Each row is a point on a tangle of strands that fork and nearly touch. The rows are in no order.
In the rows, 128 means zero.
Points whose rows are less than 86.7 apart are linked; no others are. Some points are linked to none.
<626>: [130 113 122 114 128 142 177 123 189 145 118 114 143  78  82 174 143 150
  95 118 119 142]
<1074>: [150  93 143 131 123 149 110 124 123 124 127 136 129 129 179 113 121 140
 121 144 140 104]
<324>: [173 179 122 159 136  93 142 112 138 149 115  96 107 169 128  78 134 129
 113  96 182 116]
<1007>: [164  81 162 142 127 149 111 138 126 110 121 131 121 133 174 110 111 151
  91 180 169 116]
<33>: [ 68 124 123 104 130 153 115 138  97 111 142 154 136 114  72 172 140 103
 168 149  70 157]
<480>: [178 109 128 126 124 140 133 159 146 145 161  90 133 163 154 104 104 104
 106  90 176  91]
<695>: [ 88  95 146 118 131 124  69 117  73 110 124 181 124 152 169 109 104 104
 158 156 108 122]
<602>: [117  89 127 108 117 164 114 113 112 125 133 173 158 118 184 168 132 141
 149 135  80 118]
<516>: [ 97 128 118  93 137 120 131 136 120 154 124 115 152 119 102 141 133 102
 146 102 110 152]
<746>: [168 162 130 163 142  95 152 135 169 139 106  90 110 101 143  81 133 163
  92 101 179 113]
<949>: [142 173  99 132 130 124 166  95 162 150 118 130 125 108 106 149 164 158
 133  85 114 111]
<676>: [113 140 103 110 116 164 123 122 104 138 173 142 127 124 106 138 145 110
 168  94 113  88]
<201>: [143  88 159 132 125 129 118 135 122 120  93 134 156 170 203 133 102 125
 107 163 111 180]
<799>: [ 83 110 133  98 150 131 157 152 166 148 125  95 123  44  34 129 124 126
 111 120 150 122]
<138>: [116 129 110 131 142  78 123 112 116 158 106 126 125  81 179  84 138 154
 135 113 124  97]
<899>: [ 90 131 123 116 113 140 117 118 104 107 125 162 136 140  99 181 134 119
 165 155  63 178]
<951>: [150  88 163 149 134 134 110 135 126 104 117 119 113 121 127  96 110 147
  93 208 176 130]
<17>: [108 130 118 149 121 134 134 117 139 107 142 160 108  26  98 126 154 189
 124 153 113  82]
<384>: [121 112 113 117 117 184 112 122 106 122 180 159 128 108 119 142 132 137
 158 123 124  69]
<21>: [179 132 113 135 116 158 121 124 119 125 166 139 126 205 204 132 119 108
 129  82 134  84]
<581>: [ 63 146 116 102 159 122 119 122 111 134 149 143 119  88  32 136 151 106
 160 127 116 111]
<896>: [152  94 125 126 132 154 132 148 145 152 159 108 154  87 175 117 119 142
 121 100 144  71]
<753>: [183 169 135 177 130  94 140 122 141 143 109  91 111 145 159  67 125 150
  91 120 191 112]
<852>: [113 140 119 111 138 145 121 141 115 143 169 104 109 139  69 108 116  92
 146  82 163 106]
<998>: [144 163 123 124 128 134 149 132 166 140 115  99 139 160  93 153 130 109
 127  81 125 163]
<258>: [152 196 130 153 121 105 118  92 114 116 107 139 112 203 107 114 144 121
 140 132 130 167]
<468>: [189 151 116 150 107 147 125 115 108 119 163 131 108 187 172 107 125 121
 118  94 163  67]
<533>: [181 166 135 160 115 147 134 115 134 108 140 121 102 192 115 118 128 124
 104 131 164 119]
<108>: [ 75 137  90 109 150  98 154 120 132 153 143 133 115   4  67 135 148 156
 141 112 105  90]
<441>: [138 102 135 126 134 118 122 113 129 136  92 136 158 152 194 133 122 133
 117 132 110 159]
<337>: [126 161 113 149 136  54 157  94 144 146  79 126 114  68 118 100 157 176
 104 143 124 140]
<782>: [190 152 136 156 108 147 138 142 137 107 141 110 108 225 141 134 117 114
 106 129 154 144]
<50>: [ 90 140 118 117 175  59  90 101  94 127 102 150 122 106 124  77 153 123
 149 141 129 105]
<603>: [ 86 132 134 122 163  95 154 140 160 130 100 108 105  37  42 114 141 140
  91 139 151 126]
<461>: [149  83 148 126 109 175 127 178 139 108 166 110 134 173 138 151  94 107
 111 149 141 136]
<797>: [111 104 138 102 123 157 158 142 183 132 118 113 147  90  66 190 125 128
 105 138 107 174]
<1046>: [128 142 111 156 120 104 132  63 116 130  98 182 117  97 174 131 167 186
 142 152  96 114]
<767>: [165 121 121 139 105 150 109 121  81 112 172 145  91 181 154  98 107 108
 126 121 173  53]
<356>: [121 129 115 119 130 133 131 121 135 147 133 123 133  89 115 126 145 144
 143 121 129  99]
<379>: [135  92 164 132 130 145 110 150 137 102 123 120 116 115  70 115 106 133
  97 201 169 149]
<990>: [144  96 153 128 107 150 119 155 129 105 125 131 156 176 177 159 107 119
 122 154 105 176]
<657>: [138 124 143 120 112 176 148 174 170 114 160  99 128 165  82 162 106  94
 107 105 139 156]
<105>: [116 133 147 133 106 126 104 166  97  90 128 123 113 197 142 138  99  90
 141 164 114 188]
<677>: [130  96 133 119 104 194 107 136 100 102 190 147 117 135 107 136 111 120
 142 155 142  83]
<1064>: [114 147 139 119 113 146 134 165 137 114 156 104 130 168  82 154 109  86
 139 109 120 181]
<18>: [124 158 136 112 127 125 145 154 151 133 115  89 144 181  91 155 117  87
 128  89 111 199]
<1018>: [ 79 100 133  91 131 131 114 158 103 137 124 120 164 129 127 149 115  80
 156 123  82 169]
<240>: [109 113 152 123  99 123 117 196 110  92 144 104 131 190 186 154  82  76
 145 140 101 194]
<577>: [153 168 133 154 135 100 126  99 117 136 103 124 119 180 132  97 138 125
 131 126 152 145]
<49>: [135 168  91 114 119 131 151  97 145 152 132 132 146 128 121 165 163 131
 160  70  96 127]
<11>: [106 133 128 128 160  60  94 110  93 144  96 140 121  99 165  65 133 140
 139 136 155 102]
<177>: [130 174 146 143 101 133 120 160 119  88 134 115 109 206 123 154 104  85
 148 141 111 196]
<994>: [116 118 113 132 128 116 127 119 132 144 122 140 121  70 161 111 142 164
 135 118 119  88]
<225>: [ 82 130 109 133 142  99 137 120 126 134 138 151 111  13  92 113 153 174
 134 147 104  90]
<505>: [139  86 152 115 103 181 140 188 163 106 176  91 137 158  99 153  86  92
 100 130 153 138]
<988>: [146 110 118 121 136 129 150 149 176 157 135  98 143  64 160 118 128 162
 101  98 134  95]
<689>: [ 93 150 106 120 137  77 112  78  90 142  85 171 129 133 147 130 152 133
 163 131  86 155]
<121>: [119 169 128 157 156  76 152 116 157 125  89 123  99  69  77  90 158 159
  92 149 157 136]
<317>: [ 98 104 125  95 132 168 134 140 135 138 159 130 138  89  70 158 127 110
 148 126 116 116]
<741>: [135 171 117 173 123  80 152  71 135 128  93 167 112  86 170 104 170 200
 126 147 118 115]
<737>: [134 123 107 131 133 123 194 134 202 154 119 102 135  51 102 172 143 164
  91  95 123 125]
<825>: [ 86 100 153 102 115 139 119 181 104 111 133 118 156 156 155 164  99  82
 152 138  81 195]
<813>: [125 118 142 122 132  85 127 104 118 135  67 129 146 135 163 121 133 136
 115 160 110 178]
<486>: [167 148 132 138 132 110 132 134 142 137 114  92 145 201 156 125 108 109
 117  94 139 179]
<1053>: [163 177 111 152 119 104 175  83 168 147 101 131 129 120 126 146 165 178
 115 117 118 135]
<208>: [ 85 146 122 119 174  81  76 119  77 110 113 145 116 146  92 100 146 103
 155 150 123 133]
<427>: [125 106 141 136 133 122  91 109  99 116 108 152 122 135 151 100 128 137
 129 171 138 125]
<245>: [ 99 147 128 119 143  93 101 116  95 118 102 136 120 151  96 118 140 107
 149 152 115 167]
<360>: [ 95  62 140  89 125 155 113 144 109 131 129 153 168 116 182 166 109 118
 159 134  75 137]
<257>: [125 132 122 136 138  71 138  89 121 147  73 142 134 100 152 115 148 161
 128 142 110 151]
<354>: [167 128 120 126 135 112 135 136 148 157 120  88 151 150 180  98 119 128
 109  82 160 106]
<370>: [111 138 127 125 144  95 148 120 159 139  89 107 110  79  62 115 138 141
  97 127 146 143]
<55>: [140 104 127 137 108 172 104 131  88 106 182 151  91 149 121 109 105 115
 129 157 165  64]
<500>: [132 131 119 123 125 132 111 149  98 119 162 109  95 177  85  99 102  87
 133 112 171 109]
<1000>: [176 120 123 160 123 134 149 130 157 134 131 131 142  90 216 111 138 181
 103 115 143  72]
<969>: [ 90 144 128 123 126 113 103 120  98  99 102 160 133 155 109 147 146 108
 154 167  80 176]
<1042>: [107 101 158 111 126 150 139 159 146 114 109 113 143 109  57 156 115 118
 103 167 126 186]
<267>: [123 107 126 131 116 139 122  80 120 123 105 181 146 105 179 155 148 169
 141 167  83 129]
<616>: [158 154 118 134 120 158 142 124 155 133 150 114 138 161 110 149 136 114
 126  81 135 119]
<796>: [118 166  98 118 120 149 128 100 107 141 138 138 136 134 111 149 156 121
 170  91  99 115]
<985>: [185 140 124 162 126 124 145 124 154 143 121 110 145 131 197 104 130 156
 101 102 162  85]
<399>: [150 105 122 127 117 171 124 129 123 132 162 149 150 153 207 146 117 118
 139  94 125  81]
<703>: [163 174 113 173 120  82 170  84 153 143  88 139 117 105 181 115 159 197
 115 124 118 126]
<809>: [137  94 153 131 110 174 123 146 135 107 136 126 145 144 129 154 115 126
 116 159 124 146]
<1073>: [160 136 121 144 141 108 161 146 180 153 117  83 133  69 153  96 126 171
  91  87 156 107]
<119>: [103  95 148 132 143 127  79 105  80  95 121 182 116 131 140 113 126 127
 146 194 125 119]
<542>: [158 142 121 135 118 151 137 121 145 134 147 116 143 124 130 128 137 134
 123 106 146  98]
<658>: [185 121 133 134 122 157 136 151 146 123 159 103 126 192 151 131 104 110
  97 108 163 116]
<672>: [108 156 108 132 144  53 124  69 101 134  65 161 127 112 119 129 168 151
 136 164  88 170]
<640>: [135 172 135 152 123 112 125 122 121 108 105 126 115 198 113 138 126 103
 138 143 111 188]
<692>: [104 142 108  96 142 134 145 137 137 163 147 102 132 108  70 125 124 104
 146  72 128 115]
<456>: [147 141 127 145 122 125 106 124  98 113 141 128  87 188 109  97 114 111
 118 133 171 110]
<76>: [ 80 130 113  96 154 117 157 135 150 160 138 106 118  38  56 133 133 130
 127  97 126 106]
<463>: [144  97 126 115 127 145 120 143 125 146 159 119 136 128 204 109 105 124
 126  91 158  66]
<296>: [103  69 142 103 118 164 102 161 104 122 157 133 153 135 162 151  98 104
 148 136 103 136]
<911>: [ 67 138 119  99 150 140 101 131  88 122 153 160 128 112  54 144 135  93
 183 143  85 127]
<818>: [110  86 165 112 124 150 120 173 140 101 131 105 125 134  64 132 106 104
 106 171 145 166]
<332>: [110  82 142 111 117 161  88 130  87 114 152 163 130 149 201 134  97 105
 153 133 113 112]

A fork is a point with three links, a tip a point with one. Leave the first point through the second and follow the links. Name the first fork or tip that comes.
<602>, <360> | <737>
<542>, <616> | <257>
<692>, <852> | <1000>
<994>, <138> | <581>

Name the points in between on the shortest way along the links from the first point to the second, in order.
<741>, <427> | <1046>, <267>, <602>, <360>, <296>, <332>, <695>, <119>
<1064>, <257> | <657>, <505>, <461>, <809>, <990>, <201>, <441>, <813>
<456>, <753> | <500>, <852>, <692>, <516>, <1018>, <825>, <240>, <105>, <177>, <640>, <258>, <577>, <324>
<990>, <225> | <201>, <441>, <813>, <257>, <337>, <121>, <370>, <603>, <799>, <76>, <108>
<461>, <11> | <505>, <657>, <1064>, <18>, <998>, <616>, <542>, <356>, <994>, <138>
